Each row is a point on a tangle of strands that fork and nearly touch. The rows are in no order.
Points whose rows are less than 89 apart are linked; no others are. Some points are linked to none.
zedos: [ -5   6  37 -34   7  -5   5 -28 -36 -10  44 -32  21 -24  49 -23  19 -58
  23  40 -31  45 -25 -10   9  12  -8]
nopuv: [  0 -22  11 -22   2  16 -19 -23  -5 -15  -8 -55  56  26  44 -25  36 -30
   2  48  48  20   4  31 -16  66 -15]
mitu: [  3   1 -36  -3 -66 -12   8  -6  12  13 -26  14 -12  29 -11 -14 -33 -21
 -33 -52  28   3  31 -89   4   9   2]
pevo: [ 34 -28 -31 -37  11 -17  10  27  28  -5  -7  -2 -15  -3 -16 -34 -11 -79
  -1  -3 -31  -7   0  -3   2  21 -18]
Pavus: [-47  44   0  15  13   3  33  -1 -55 -18  21  20  17 -11  19  13  39 -15
 -16 -16 -24  22 -20 -58  21  25   6]
nuriv: [ 11 -24  26  30  35   8 -20 -14  21   1 -20  -2  17   4  -4  23  -6  28
  -2 -13  17 -28   7  35  15 -19  24]
Disep: [ 33  -4  -7 -17 -57 -22 -22 -46  30  35   6 -19 -31   5  -5  -4 -73 -16
  11 -13  10  31  -4 -51 -23 -60  10]
Tam: [ -7  -2 -22 -18  15 -32  55   3  10   6   7   7 -21 -32  11   4 -42 -44
 -20 -17   0  -4 -17 -40  18 -13  -7]
zuvi: [-39  -5 -16  -2 -31 -44  84  13  -1  -3  -1   1 -10 -18  43  33 -40 -15
 -52 -29  40  -4   1 -27  30 -23 -10]
raf: [  8 -12 -35  39 -14   7 -60  30  12  17 -58  43 -37  31 -68  -2 -10  56
 -10 -26 -22 -13  20   7 -14  13   0]
retom: [ 27 -10 -13  24  49 -10  11  38  11  -9   4  37 -84 -27 -46  17 -21  35
 -17  17 -21 -17 -38  30   5 -37 -15]
dab: [ 15 -15  10 -32 -31 -32   0 -64  46  32   4 -26 -10 -14  17  10 -77 -39
  12 -21  19  16   3 -40 -13 -53   0]
Rofim: [-13 -10  31   7  -9  14   8 -27  -4  -7 -20 -11  42  10  28   8  12  -4
   0 -16  33  -9  16   5  21  13  11]
bezi: [ 17 -42  37 -31  -2 -10 -31 -43  29  17  10 -76  29 -22  49 -21  10 -59
  33  31  -3   3 -12  31   7  -7  -9]
lagob: [-28  26  13  11   8   8  11  -2  31 -32 -44  -2  61  35  31 -12  -1  26
  19 -54  63 -19  30   8  36  10  -9]
vegik: [ 39 -15  12 -22 -86  13 -38   6 -21  12  72  -5 -39  -5  -5 -31 -10  25
  30  44   5 -22   7 -12 -28 -46  17]
daf: [  9 -33  49 -21  15   2 -27 -37   0  14   8 -63  40 -17  41  -7  39 -51
   9  32  21  -2 -14  50  -1   1 -16]
doso: [-27  12  -8  42  56 -27   7  28   4   0 -16  41 -47 -28 -20  42  -7  71
 -19 -26 -25   4 -31 -21   8 -38  19]
Nem: [ 52 -12 -43 -48 -37 -11  -8  48   7  -4  43  -2 -42  -5 -16 -62   1 -50
  34  26 -42  12  -1 -13 -27  -2 -10]
para: [  8  13 -39  -3 -39  32 -39  43 -43 -20  66  44 -19  19 -57 -39  23  52
  -4  23 -40  -8  -3  36 -55  28 -20]
sabu: [ 18 -30  13   2  40  20 -50 -28  17  -8  -9 -42  39  36  10  -4  37 -14
   0  38  23  -5  -1  64 -22  23   0]
kon: [-24   4 -37  -4  -1 -12 -73  37  39  21 -65  61 -55   2 -40  31  19  49
  -4 -32 -39  23  -6 -28 -16   2  17]
vuru: [  7  22 -13  24 -55   6 -48  37 -44  -1  17  51 -52   7 -62  -7 -27  56
 -10 -10 -14 -20   8 -26 -11 -10  -6]
Sazu: [ -9   5 -20 -12  41 -11 -50  48  32  12 -50  56 -55 -19 -37  29  20  32
  -4 -30 -52  21 -17 -16 -13  -8   1]
tad: [  2 -38  32   9  18  14  15  -9  10  -4 -18 -34  41  -1  34   1  47 -13
  -5  -9  69 -37   7  70  14  26 -29]
suze: [ 60 -23 -52 -25 -21  -5 -27  65  11  -2  14  14 -39  18 -44 -52   6 -43
   9   9 -42  -3   7  17 -22   9 -17]
veg: [-21  25 -14   9  29  10  18  18  38 -41 -47  19  53  48  10 -26  19  18
   9 -56  37  -7  30   4  25  32 -25]
neki: [ 12   1 -49   2  -8  23 -23  32 -26 -11  10   8  15  48 -24 -33  36 -20
  -8  19 -22  14  17  33 -29  58 -13]
Zenu: [ 24 -13  19 -41  65 -31 -32 -18  65   6 -11 -26  -4 -27  -4  13 -20 -12
  50  31 -70   9 -28   7 -22 -49  16]
bizo: [-35   7  -3  57  65  11  14   4   8 -20 -26  22  14   9   9  40  10  83
 -13 -23   4 -12  10  28  23 -12  12]
Zalap: [ 23  31 -21 -25  15 -16  48  29 -12 -25  39  35 -77 -60 -23   7 -13 -34
   0  26 -37  -7 -28 -46  -9 -20 -23]
neto: [  3   1  49  -1 -47 -17 -12 -51   0  38   1 -18 -11 -12   9  32 -68  10
   4 -16  34  13  -8 -57  -8 -69  32]
fozil: [ -6  17  57   1  44   8  -6 -28 -39  -4  34 -13  11 -20  19  23  21  -4
  13  39 -17  13 -39  18  10 -30  19]
riva: [-31  12   3  44  22  51 -11 -11  16 -21 -43  23  34  48 -33  12   5  71
 -17 -25  34 -24  30  44   9  32 -13]
gor: [  2   6  30  26 -34  25 -32   2 -49  15  21   3  10  19 -24  11   6   9
  -8  14  12 -25   0  37   2   2   2]
Gir: [-33  -4  28  39  70  20  23  -6 -29 -11  16  -4  23   3  25  44  29  35
 -23  22  13  -2 -22  56  11  -1  13]
rusi: [-10 -17  46 -22  48   0   0 -38 -16 -11  13 -43  52 -10  56  -6  38 -36
   2  39  21  26  -7  27   0  22 -10]
lepo: [-32  -3  -3  58  48  -3  18  26 -11 -12  -7  21 -21  -5  -2  45  -2  71
 -28 -14 -19  -6 -21  18  31 -30  17]
fepo: [-12  14 -12  -4  41 -30  37   5  54 -20 -41  -4  19  -5  26   3 -20   4
  11 -42  30 -17  40 -18  29 -18   7]
Zumid: [-24  25 -37  12  39  33 -27  26 -16 -13 -23  26   9  37 -38  12  46  30
 -17  12 -38  24  10  21 -44  62 -15]
Las: [ 17 -17 -57  16  22 -25  22  10  62  10 -43  32 -28   3 -22   9 -43  12
 -35 -60  33 -17  33  -4   4 -21 -16]
Suni: [-23  -8   9 -31  54 -31  49 -15  12 -12  10 -16  29 -49  54  -2  -6 -51
  16   8 -23  -6 -10  -2  33   5  -5]
Dav: [ 11  13 -28  10   4  23 -35  53 -51 -26  45  39 -16  23 -50 -23  35   8
  -6  17 -36  -1   0  37 -31  25 -30]
zuf: [ -6 -26  50 -23 -33  -3  18 -35 -19   9   1 -46  55 -28  65 -10  20 -47
  11   4  26  24   8 -12  20  28 -24]
Zed: [ 10  -1 -30  27 -54  37 -50   5 -12  12   0  -5  13  53 -50 -19   0  26
 -15   7   8 -19  34  61 -17  43  -2]
kezel: [ -7   6  15  -4  53 -10  -4 -25  33 -17 -31  -3  40  -2  22  14  17  22
  19 -17 -24  16  17 -10  -4 -17  28]
zerul: [-17 -31   1  33  48  -7  38  25  18 -24  -3  -7  -2  -4  21  37   3  17
 -30   1  -4 -26  -8  67  36 -21  -1]
Kinuk: [-14  10  -7  19 -71  -7  48  18 -44  29   9  24 -36  -4  -6  22 -39 -10
 -45 -37  54  -6 -10 -57  20 -15   0]
ser: [ 22   5  27   6 -44  18 -26  28 -53   3  48  18 -22   3 -25  -9  -2   2
   1  21   3 -31   2  12   5 -20  -4]
nog: [-22 -21  35  47  52   2  19   7  -4  -2   8 -18   9  -6  20  53  17  42
 -23  17   8 -24 -31  81  24 -39  10]
segev: [  8   8 -44 -11 -44  26 -34  -8 -24  35  44 -18  31  22 -11 -56   7   8
  34  30   7   7  10  31 -38  42  29]
gatep: [ -5  28 -66   9 -56  12 -57  20  19  49 -37  30 -20  15 -54 -19   7  71
  24 -17 -31  10  13   3 -30  33  32]
kome: [-10   5 -34  -6 -82  -2   6 -15  21   4 -32 -10  17  33  15 -28 -18  -6
   4 -29  16  10  27 -88  11  23  19]
zusuv: [  5 -24  31 -18 -50   0 -11 -38  -9  15   7 -51  34  -2  51 -17   4 -41
  24  16  13  21   5  -8  12  12   6]
mizu: [ 42 -17 -52  -5 -12  12 -27  61 -16 -10  19  15 -12  33 -34 -45  34 -36
   3   8 -41   4   9  37 -21  35 -21]
benol: [-10 -18  43 -16  -5   5  35 -15 -50   6  13 -30  52 -33  56  -8  40 -49
 -11  18  34  23  -5   6  21  48 -34]
zag: [-16   5  12 -23  25  -7   3 -53  30  -8 -12 -41  49   5  64  -7  21  -8
  47  13 -27  52   2 -25 -17   1  33]
Kuza: [ -1 -27 -41  25  68 -37  22  29  61 -10 -33   6 -28  -6  -9  34 -40  36
 -23 -18   1 -28  18  49  14 -34  -8]
mari: [ -9 -37 -19  27  52 -28  27  37  56 -23 -25 -21 -12  -1  10  45 -24  22
 -29  -3  12 -43  16  75  30 -33 -16]
zoz: [ 30 -31  46 -26 -27 -15 -37 -37  32  34  13 -56 -18 -17   7   3 -47 -32
  25  25  20 -13 -19   2 -10 -58  12]
puzib: [ -6 -12   6 -28  63 -13  37 -19  23 -28  -5 -13  44 -24  54 -18  24 -46
  11  -2   2   0  15  23  26  26 -18]
Tifo: [ 36  -9  39   2 -73  20 -14  32 -54  13  63  22 -48 -16 -31  -9   3  18
  -9  31  25 -57  15   7 -21 -42 -12]
gola: [-28   8  53  21 -27  37 -21 -39 -12   5 -25 -32  53  37  -7  27  13  37
 -13  13  63 -24  17  52 -18  36   0]
nunu: [ 10  18 -33   2 -73  18 -41  29 -37  -7  58  39 -28   4 -48 -40   3  73
  11  11 -36 -13   0   7 -43   6   6]
Kir: [ 20   9 -13 -30 -55   6 -10  11 -41  -6  73  -6 -10  -1  20 -50  14 -19
  42  37 -28  21 -10 -18 -18  -3   6]
zuro: [ 11 -44  -2 -13 -22 -11  44  12  14   3 -14 -15   2 -17  20 -16 -11 -59
 -21 -25  41 -28  15   4  33  30 -22]
Posi: [-25  -4  35 -26  49  -2  -4 -58   1 -19   2 -50  59   6  69  -2  27 -13
  28  46   0  52  -7  -1 -20  17  19]
Vilu: [ 21   9  24  -1 -70  14 -53 -11 -29  20  50 -14  -5   6  -6  -9 -15  37
  38  40  -6  -9  -5   4 -17 -39  32]
gebaf: [-22  11  36 -19 -10 -33  64 -23 -11  14  37  -9 -31 -52  33  37 -52 -10
  -3  20  14  -1 -47 -36  16 -58   5]
komas: [ 31  -8 -34  20 -41  -8  -3  -1   9  29 -22  34 -41  16 -41   6 -55  -2
 -44 -56  39  -5  13 -36   0 -23  -8]
muba: [ -2   5 -34 -12 -16   8   4   0  -1 -15 -18  -3  28  27  17 -28  38 -29
  10  -4 -26  31  12 -27  -4  44   6]
bepus: [ 23 -14  13   5  39  -6 -56 -36  45  13 -28 -26  25   9   2  15   6  41
  43  19 -37  26 -10  27 -24 -34  45]
vazag: [  5   3 -33   4 -60  29 -36   7 -31  17  26 -18  26  46 -23 -36  10   7
 -10  27  13  -5  22  52 -27  50   4]
benir: [ -6  38 -29 -25 -12  28 -28 -28 -29  49  49 -26  38   3   1 -53   4  11
  56  37   1  27   6  -2 -57  48  45]
mito: [-43 -12   6  60  -6  52  35  20 -42   0  -6  11  15  27 -13  34  21  33
 -37  -2  40 -24   2  60  20  32 -18]
nagu: [ -1   3 -30   6  14  37  -3  12  -4 -30 -24   3  31  59 -16 -23  37 -11
 -16   8   8   9  24  28 -20  77 -25]
tazes: [  4   3 -22  39  10  12   9  48 -28  -4   2  41 -41   4 -41   3  -5  13
 -24 -18 -19 -15 -12  -6  17  11  -7]
fid: [ -4   1  16 -29  75  -8   1 -25   1 -19  12 -24  32  -7  32  -4  38 -42
  18  37 -46  43 -21  15 -20  11   5]
tup: [ 11  -3  52  -4  17  -5   4 -14 -14   7  27 -14 -10 -32   9  13 -11 -19
  11  28  -4 -14 -32  10  22 -40  13]
nulo: [-47  31  28  34 -19  26  21 -22 -51   2   2  16  32   8  10  30   7  26
 -25 -11  18  -9   2 -14  23  23  16]
musot: [ 20  18  28 -38  59 -10  14  -5   2 -28  43   0 -29 -52   4   1  17 -46
  43  57 -73   5 -40  -4  -6 -23 -10]
bove: [ 23 -19 -49  -4 -38 -13  23 -10  36  14 -28  23 -19  19 -21 -11 -47 -36
 -42 -63  45  -5  32 -40   3  -3 -18]
tefon: [-16  20 -21  34 -50  36 -36  11 -41   2   3  17   6  39 -51  -5  -2  30
 -27 -11 -12 -15  28  22  -1  43  -6]
Teguf: [ 29 -21  -5  37  62  12 -19  44   1  -2  -1  35 -52  -5 -56   5  11  26
  -8   8 -33 -20 -27  57  11 -14 -15]
vif: [ 33  10   5 -31 -16  -4  16  25 -35 -30  64  15 -55 -37  -8 -25   5 -44
  14  38 -32  -9  -2 -22  -1 -19 -14]
Nebo: [ 17 -18  48  -5 -49  -5  -4   2 -30  28  17 -26  -3 -17   6  -7  -3 -43
   8  12  25 -16  -9   3  13 -19  -3]
Reva: [-37  47 -44 -13 -29  29   3  -2 -26  -9  -3 -23  32  46  -6 -36  25  19
 -14  28  11  25  25  -1 -33  95  12]
sibi: [-31  26  -6   2 -21  -8   7 -21  18  -9 -30   4  34  17  14   1  13  20
   6 -29 -12  18  17 -80   9   5  22]
Pena: [-17 -30 -14   3 -20 -20  76  30   2  -5 -10  -4  -4 -14  35   4 -15 -27
 -39 -29  41 -22  10  -5  41  13 -17]
div: [ 31 -29 -25   3 -18  -2 -27  -1  56  -1 -52  -5   8  35 -16 -15 -15  11
   7 -30   5  -6  29 -12  -8   3  18]
supob: [  5 -28  -8 -11  47  12  32  10 -12 -26   6  -3  26   0  24 -27  47 -65
 -25   9  12   5   5  42  20  66 -39]
Tal: [ 33 -15   7 -35 -75   8 -22  21 -37  -3  71  -5 -26  -3   4 -48   9 -24
  22  39  -5 -14   4  -4 -12 -25  -6]
vipet: [ -1 -17   0 -11   7   3  46  19 -46 -11  24  -1  13 -21  31 -28  34 -73
 -25   7  -1   9 -10  16  38  58 -37]
rabar: [  3 -25 -18 -26  49  -8  50  11  18 -29  -8   3  24 -11  25 -32  32 -68
  -9 -11 -16  -6   8  23  30  50 -31]
zum: [-10  37 -50  15 -44  12 -35  14  -9  17 -14  17   3  20 -35  -8  14  44
   8  -6 -40  18  10 -15 -24  32  18]
folum: [ -6  -7 -23  54  17  12 -30  41 -17   7 -35  54 -51   9 -67   9  -6  50
 -17 -27 -20 -14   1   6   4   7  -5]
kirez: [ 15  -2 -21  28  -7 -13 -20   6   1  22 -25  39 -48   4 -47  15 -43  30
 -29 -39  12  -2  -1 -36  -1 -26   3]
darog: [  5  13  24 -35  80 -14   7 -11  10 -17  21  -6   7 -33   9   8  26 -33
  32  31 -75  24 -42  11 -10 -15   1]
rubo: [ 39  10 -23 -38 -35 -11  -1  34 -15 -22  53  11 -58 -22 -17 -35  -6 -32
  19  22 -41   9   5 -44 -29 -23  -8]
sasa: [-17   3   6   9   7 -14  37  11  39 -21 -40 -17  25   6  39   3 -18  12
  10 -49  73 -27  36  12  46 -10  -1]
bepif: [  6 -11  35 -18  -3 -32  10 -59  36  39  15 -17 -13 -37  13  35 -82 -16
  14  -7  33  -8 -19 -16  -5 -80   3]
Besik: [-22 -27  28  17  24  -2  56  12   0 -18 -12 -37  45 -10  58  12  50   4
 -13   1  67 -20   3  78  21  25 -44]
Pegu: [ -4   6 -12  -7  -5  27 -19 -44  30  -9 -27 -40  57  49  23 -25  16  23
  30  28  39  18   4  20 -25  50  21]
tiref: [-35  29   7   9   3  -6  14 -16 -23 -10  -2  14  21  -7  16  13  16   0
  -1 -23 -26  17  -4 -72  15   0  23]
Pota: [-38  68 -47   9 -52  17 -20  -6 -29  20  14  -1  15  16 -35 -16  19  58
  -3   1 -29  31  11 -17 -33  47  28]
gevo: [-19   2  47  36 -32  32 -18 -16 -43  22   0 -17  33  21 -18  26  14  19
 -17  16  43 -29   7  52 -10  17  -2]
Likot: [  1 -16   9 -23   9  17 -24 -32  35 -33 -26 -52  68  45  40 -30  29   3
  26  18  63  13   2  40 -14  53  -9]
tor: [ -1   5  25  -6   7  -6  36   9 -34  -7  32   3 -18 -33  12   1  -1 -34
  -5  13 -12  -4 -33  -9  33 -10   2]
Fod: [  2 -25  48  10 -33   8   4 -10 -26  21  -3 -24  28  -7  17   6  17 -27
  -3   0  37 -20   1  22  14  11  -3]
kebo: [ 34  -9  23 -34  46 -30 -18 -27  47   7  10 -14 -32 -33 -14   9 -45 -16
  38  41 -40  -3 -32  -9 -20 -60   3]
Dotop: [ 21 -28  12  12  38 -27 -23 -29  54  18 -27 -10  -8 -13 -12  30 -54  32
  -3 -26  28 -25  12  17   0 -58  24]
lano: [-26  -3  11 -14  29   4  58   0 -55 -15  23  -7  33 -27  59  -7  37 -48
 -25  12  10  28 -14   3  34  54 -28]
relol: [  3  11 -36 -31 -31 -32  55 -16   5  17  17  22 -33 -25   0  -7 -53 -67
 -25 -35  11   9 -12 -66  12 -18 -27]
dugu: [ 14 -13  16 -27  65 -26 -33 -28  76   9 -32 -28  22 -20  13  19  -5  15
  48   7 -59  22  -1  12 -23 -41  38]
zotu: [ 24 -24 -20  20  15 -34   4 -23  49  31 -15  15 -29 -17 -24  37 -71  26
 -26 -32  39 -19  -4  28   2 -66  -1]
zuva: [ -4  22 -42 -10  -7  30 -16 -13  -3   8 -13 -26  41  42   3 -32  25  13
  19  37  12  23  14  17 -40  72  22]
Forap: [ -9  30  22  27  17   2  -8  -3 -39  -7  10  22 -12 -15 -13  24  -3  31
  -1  -1 -26   5 -28 -29  15 -24  23]
rinur: [ 30  -2  34   8 -64   4  28  33 -51  20  52  19 -66 -27 -25   5 -13  -4
 -12  26  42 -41  -1  -4  -5 -45 -15]
zug: [ 27   1 -14 -13  41 -20 -35  40  25  10 -31  47 -72 -24 -51   9  -4  18
   2  -9 -49  10 -23  -2 -23 -23  -8]
rodu: [ 17   7   5   6 -53   9  37  55 -63  -3  49  31 -60 -17 -16  -7 -11 -19
 -21   6  20 -28  -7 -14  18 -10 -17]
pugik: [ 15 -18  19   0  40  -8 -13 -17  25  -7 -12 -12  16  -3   0   6  -3  -7
   9  -5 -21  -3   1   9   7 -18  23]
pepu: [-21 -14  -6  12 -67 -28  82  21 -28  24   2   5 -25 -14  23  26 -36 -18
 -56 -32  53  -6 -14 -28  23 -17 -16]
sabe: [-23 -11  16  -4  57   1  44  -9   1 -29  -1 -16  48 -11  58   1  35 -17
  -7   4  41  -2   7  50  28  28 -20]
pevi: [-29  18  46  16  72  15   8 -21 -50 -12  29  -6  31  -3  21  35  30  14
 -11  36   4  13 -33  27   0   5  15]
ribo: [  4  35 -30  -4 -14   6 -18  57 -31 -20  19  42 -31  -8 -28 -10  32  -6
   8  -8 -59  22 -11 -37 -17  11 -10]
savi: [  8   0  -6 -17  36   2 -19 -16  -8 -12  10 -29  28  18  22 -15  36 -27
  19  44 -30  43 -14  20 -31  24  12]
zet: [-17  15  47   3 -13 -12  31 -17 -33  15  21  -5 -14 -34  22  28 -36   6
  -3  -3  11   1 -30 -48  24 -44  28]
bot: [-20   3  23 -27  31 -16  35 -26 -16 -11  17 -16  27 -33  48 -13  14 -58
  11   6 -30  27 -13 -25  27  12  -5]
muva: [-54  17   5  53 -28  43  40   8 -57   3   1  20  14  17  -4  30  12  33
 -43 -12  24 -19   3  16  28  36  -7]
tes: [ 21 -13  -4   0  57  -4 -45  12  35   1 -40  19  -6   3 -23  16  25  25
  13  -3 -55  16  -8  30 -19  -9  13]
Lotas: [ 27 -40  46 -34 -24 -18 -39 -36  34  31  13 -79  -1 -28  29 -16 -21 -59
  38  41   3 -20 -22  19  -2 -35  -8]
Gifid: [ 15 -16  22 -10  27 -31 -26 -40  50  17 -17 -22  -1 -17  -2  21 -57  15
  12 -14  -2   4   2 -22 -10 -61  33]
Dumen: [-17  14  15 -21  82 -26  15 -22  35 -11 -15 -10  29 -31  31  18  10  -4
  27  -7 -50  14   4 -13   2 -25  23]
lamiv: [ 16 -13 -19 -21   3   0  -3  -3  -8 -13   8 -17  23  14  18 -37  33 -59
  11  18 -26  27   2  12  -2  38  -7]
peret: [-21  13 -61   5 -39  -1 -58  28  48  35 -66  43 -32  19 -39  10  17  63
   4 -28 -29  19  15 -34 -17  28  20]
tem: [ -1  -2 -36  33  39  27  16  48 -24 -14  -6  39 -17  14 -35  -2  32  -9
 -23 -22 -34  -1  -3  14  10  38 -20]
Kele: [-26  17  13  17  20  19  10 -23 -17 -18 -10  12  41  21  15  11  19  13
 -12 -12   6   2  12  -7  14  23   8]
veguz: [-48  28 -22  45  76  17  39  18   6 -35 -24  35  23  18  10  28  37  63
 -17 -24   3   5  13  17  18  15 -10]
pup: [ 28 -23 -40  24 -30   3 -53  14  37  15 -64  13 -12  41 -45 -10 -16  39
   2 -24 -10  -7  26  -1 -16  15  15]
Kozib: [ 53 -10  24 -43 -38 -18 -16 -39  29  26  44 -20 -56 -29  -5  -8 -54 -52
  25  50   9 -17 -11 -10 -22 -69 -27]
tani: [ 20 -40   1 -11 -51  -5   8  -2  16  11 -24 -18   0   5   3 -12 -29 -45
 -16 -31  47 -21  22 -18  14  12  -3]
kibup: [-15  17 -22 -14  16 -11 -27  12  72   2 -74  28  17  19  -1  15  25  56
  14 -37 -19  18  29 -36  -6  -5  14]
Tegef: [  3  23 -22   6 -88  12 -35  36 -50 -21  54  51 -52  -7 -52 -23 -13  63
  -5   0 -26 -22  11 -37 -31  -3  -2]
dabu: [ -3  15 -16   5  43  15 -40   8   3  -4 -29  23  12  18 -22  22  44  34
   3   5 -53  35  -7  16 -35  22   7]
selu: [  4   0  15   6 -24  -2  54  44 -48  -5  41   9 -52 -28   5   8  -4 -24
 -22  22   5 -18 -35   2  32 -12 -15]
zafaz: [-29  -6  15  56  15  58  -3  -7 -10  -1 -20   9  25  34 -29  31  12  52
 -26  -7  47 -33  16  67   7  29 -11]
Pip: [  1 -11   0  33  35   9 -13   0  38 -10 -50  19  15  18 -13  13  -9  51
  -3 -39  17 -25  29   8  16  -6  14]
Mepoz: [ 22 -11  21  -1 -78 -10 -44 -45  13  43  -3 -33 -12  12   1  13 -74  14
  18  -3  33  13   1 -44 -17 -58  37]
vip: [-21  22 -26  -4  21  32  10  20  29 -39 -46  21  50  66  -4 -31  39   8
  -3 -28  14  10  21   4 -12  65 -36]
zemet: [-11  20   6   5 -10   5  26  18 -59 -15  30  16  -8 -10   8  -9  14 -35
 -10  -7 -16   7 -18 -34  26  15   2]
temet: [-15  13  31 -21  39 -16   0 -43  16  -5   4 -29  27 -18  41  11   7  -9
  37   7 -57  44 -12 -38  -9 -28  32]
Bonav: [ 21  -7 -14  11  11  32 -12  52 -53 -15  52  23 -15  20 -31 -32  37 -39
 -16  20 -11 -14  -2  55   0  26 -39]
saso: [-19  13  -9  35  34  21 -22   3  45 -20 -66  34  29  41 -27   5  11  79
   3 -44  10 -16  37  16   3  15 -11]
firab: [-51  67 -42   2 -54  30   2  -5 -36   0  15 -18  21  36 -31 -31  20  48
 -35   9   5  27  34  -4 -27  83  19]
doti: [ 35 -16 -10 -18  27 -19 -39  21  39   9 -28   9 -30  -6 -36   1  -6   8
  16   2 -54  12 -13   4 -21 -23  11]
raso: [ 12 -36  35   9   0  23 -29 -30  29  -6 -29 -36  46  28  12   6  34   2
   8 -12  66 -39  14  68   2  15 -13]
Vis: [-10   0 -19 -18 -18   0  28   0   8 -25 -25   5  27  17  26 -34  23 -42
  -5 -31  -3  13  22 -50  25  40 -11]
vivif: [ 27 -21  43 -27 -66 -21  17   6 -21  35  29 -26 -26 -35   6 -19 -34 -69
   5  16  36 -14  -8 -14   4 -25 -28]
Sek: [-29  29 -19  13  79   2  30  24  34 -23 -36  33  25   3  13  18  48  33
  -3 -37 -16   9  23  -3  13  11  -7]
gep: [ 10  12   5  15  49 -20   8  21   0  -7   3  33 -64 -41 -32  25 -20  42
  -4   3 -30   0 -44 -14  -1 -43   7]
Sop: [-21  13 -43  27  41  37 -14  46 -11 -12 -36  53 -12  21 -47  14  52  23
 -22 -29 -41  10  12  10 -11  52 -31]
Sitan: [-37  22 -38 -17  39 -32  66  29  31 -16 -15  22   4 -25  21   5  18 -20
 -12 -41 -17   6  14 -63  25  11  -2]
Gok: [-26   9  59   8 -40  -6   5 -36 -27  25  -3 -12  13 -16  25  35 -38  14
   2 -15  21   2  -7 -60  16 -39  41]
timif: [ 12  10  28 -26 -20 -17  52 -11 -18   8  46   1 -56 -53  10  18 -43 -32
  -1  34  14  -9 -34 -33  12 -46 -13]
gof: [ 11 -19  -7  -2 -18  -4   1  -7  30  -5 -33  -8  11  19   3  -9 -18 -17
  -7 -33  14  -8  26 -33   9   4  15]
zoga: [ 20  -1  18 -32 -38 -16  22  -5 -14  16  30  -4 -40 -28   1  -9 -46 -58
  -6   8  16  -4 -14 -36   8 -27 -12]
mago: [-35  26 -18 -15  20 -18  47  10  29 -26 -29  19  29   5  28 -15  30 -16
   0 -47   0   8  31 -68  32  19  -6]
zotiv: [-45  31  -7  33 -43  49   7   2 -58  -3   3  16  13  35 -34   2   9  14
 -42 -17  14 -15  29  14  12  60 -19]
Bipev: [-22  -1 -13 -14  31 -38  54  -2  30  -8 -10  -7   5 -28  38  14 -32 -19
 -10 -21  14 -13  15 -23  32 -17  10]
nibeb: [ -5 -14  38  14 -21  36 -45 -44  28  -2 -35 -42  53  49  -6  15  18  39
   7   1  69 -34  15  66 -17  22  -3]
ner: [ 31  10 -14  15 -24 -12 -42  26 -17   5  -1  46 -71  -4 -58  -1 -33  35
  -4 -11  -7  -1  -5 -30 -21 -34  -4]
doki: [ 46 -24  52 -31 -58 -19 -25 -28  21  45  25 -50 -40 -28  -2  -9 -42 -45
  23  34  39 -28 -15   7 -25 -71 -21]
vateb: [ 25  15  28 -41  22  -9  26  -1 -21 -33  67   0 -54 -61   9  -7   4 -47
  33  65 -45 -14 -19 -16   2 -26 -14]
fov: [-38  29 -40   7  67 -30  64  35  39 -26 -26  22   7 -16  24  18  27  15
  -8 -39 -17  -1  22 -27  33   2  -1]
loma: [  0  17   4   9  32   3 -54 -36  10  11 -21  -6  26  12  -3  25  17  59
  35  29 -43  39 -21  11 -37 -12  43]
Vavin: [ 15 -33 -40  20  35 -31  24  12  51  13 -16  16 -37  -8 -20  32 -60  21
 -39 -19  19 -28  -7  45   7 -45 -16]
doras: [  9  24  -8   8  14   7 -50  -4 -14   2   1   7   7  11 -19  11  22  38
  29  25 -51  32 -20   8 -33  -3  22]
Gunik: [  4   5   5 -28 -35   2 -13 -12 -43   2  56 -30  14  -4  44 -40  21 -41
  37  45 -20  43 -15  -6  -7  12  -1]
degal: [-13  17 -28  -8 -52   6   6 -20  43  -7 -43  -9  44  40  23 -28   8  18
  25 -25  10  14  23 -59   6  25  20]
sesug: [ 11 -23  43  17 -49 -15  26  -6 -12  45   1 -19 -16 -19  -5  25 -40  -7
 -16 -12  62 -27 -18  -5   2 -45   9]
gelid: [ 56 -13  13 -29   4 -20 -29 -28  41  16  19 -10 -48 -22 -29   2 -53 -24
  18  38  -3 -17 -18   4 -19 -66 -11]
Timoz: [ 10   3  11 -22  34 -41   7 -55  49  24   6  -1 -17 -37   5  30 -81  -6
  22  -8  -4   8 -15 -33 -15 -77   3]
luv: [-10  28  25  -8 -54  -1 -17 -26 -44   3  37 -21   3  -3  24  -6 -11   0
  34  22 -21  27 -16 -51   1 -20  31]
Buf: [  4  19 -20   2 -40 -15  32   0 -20  17  18  24 -41 -13 -13   9 -42 -24
 -33 -35  24   7 -11 -69  13 -27  -2]

Follow the links from the first point to the second, and from the first to the third. Name the last point that the two ways share.
zedos, rodu, zusuv: puzib
mitu, dab, Gunik: tor
Tal, gor, vipet: puzib
komas, raso, Dotop: tor
raf, daf, zug: dabu

A fork is a point with three links. Follow the links from the first point to the second and name the forks in between, in order.
zotiv, Gir: muva
gevo, Bonav: tor
peret, Buf: dabu
Vilu, rabar: puzib
rabar, tup: puzib, tor
pevi, Tal: tor, puzib
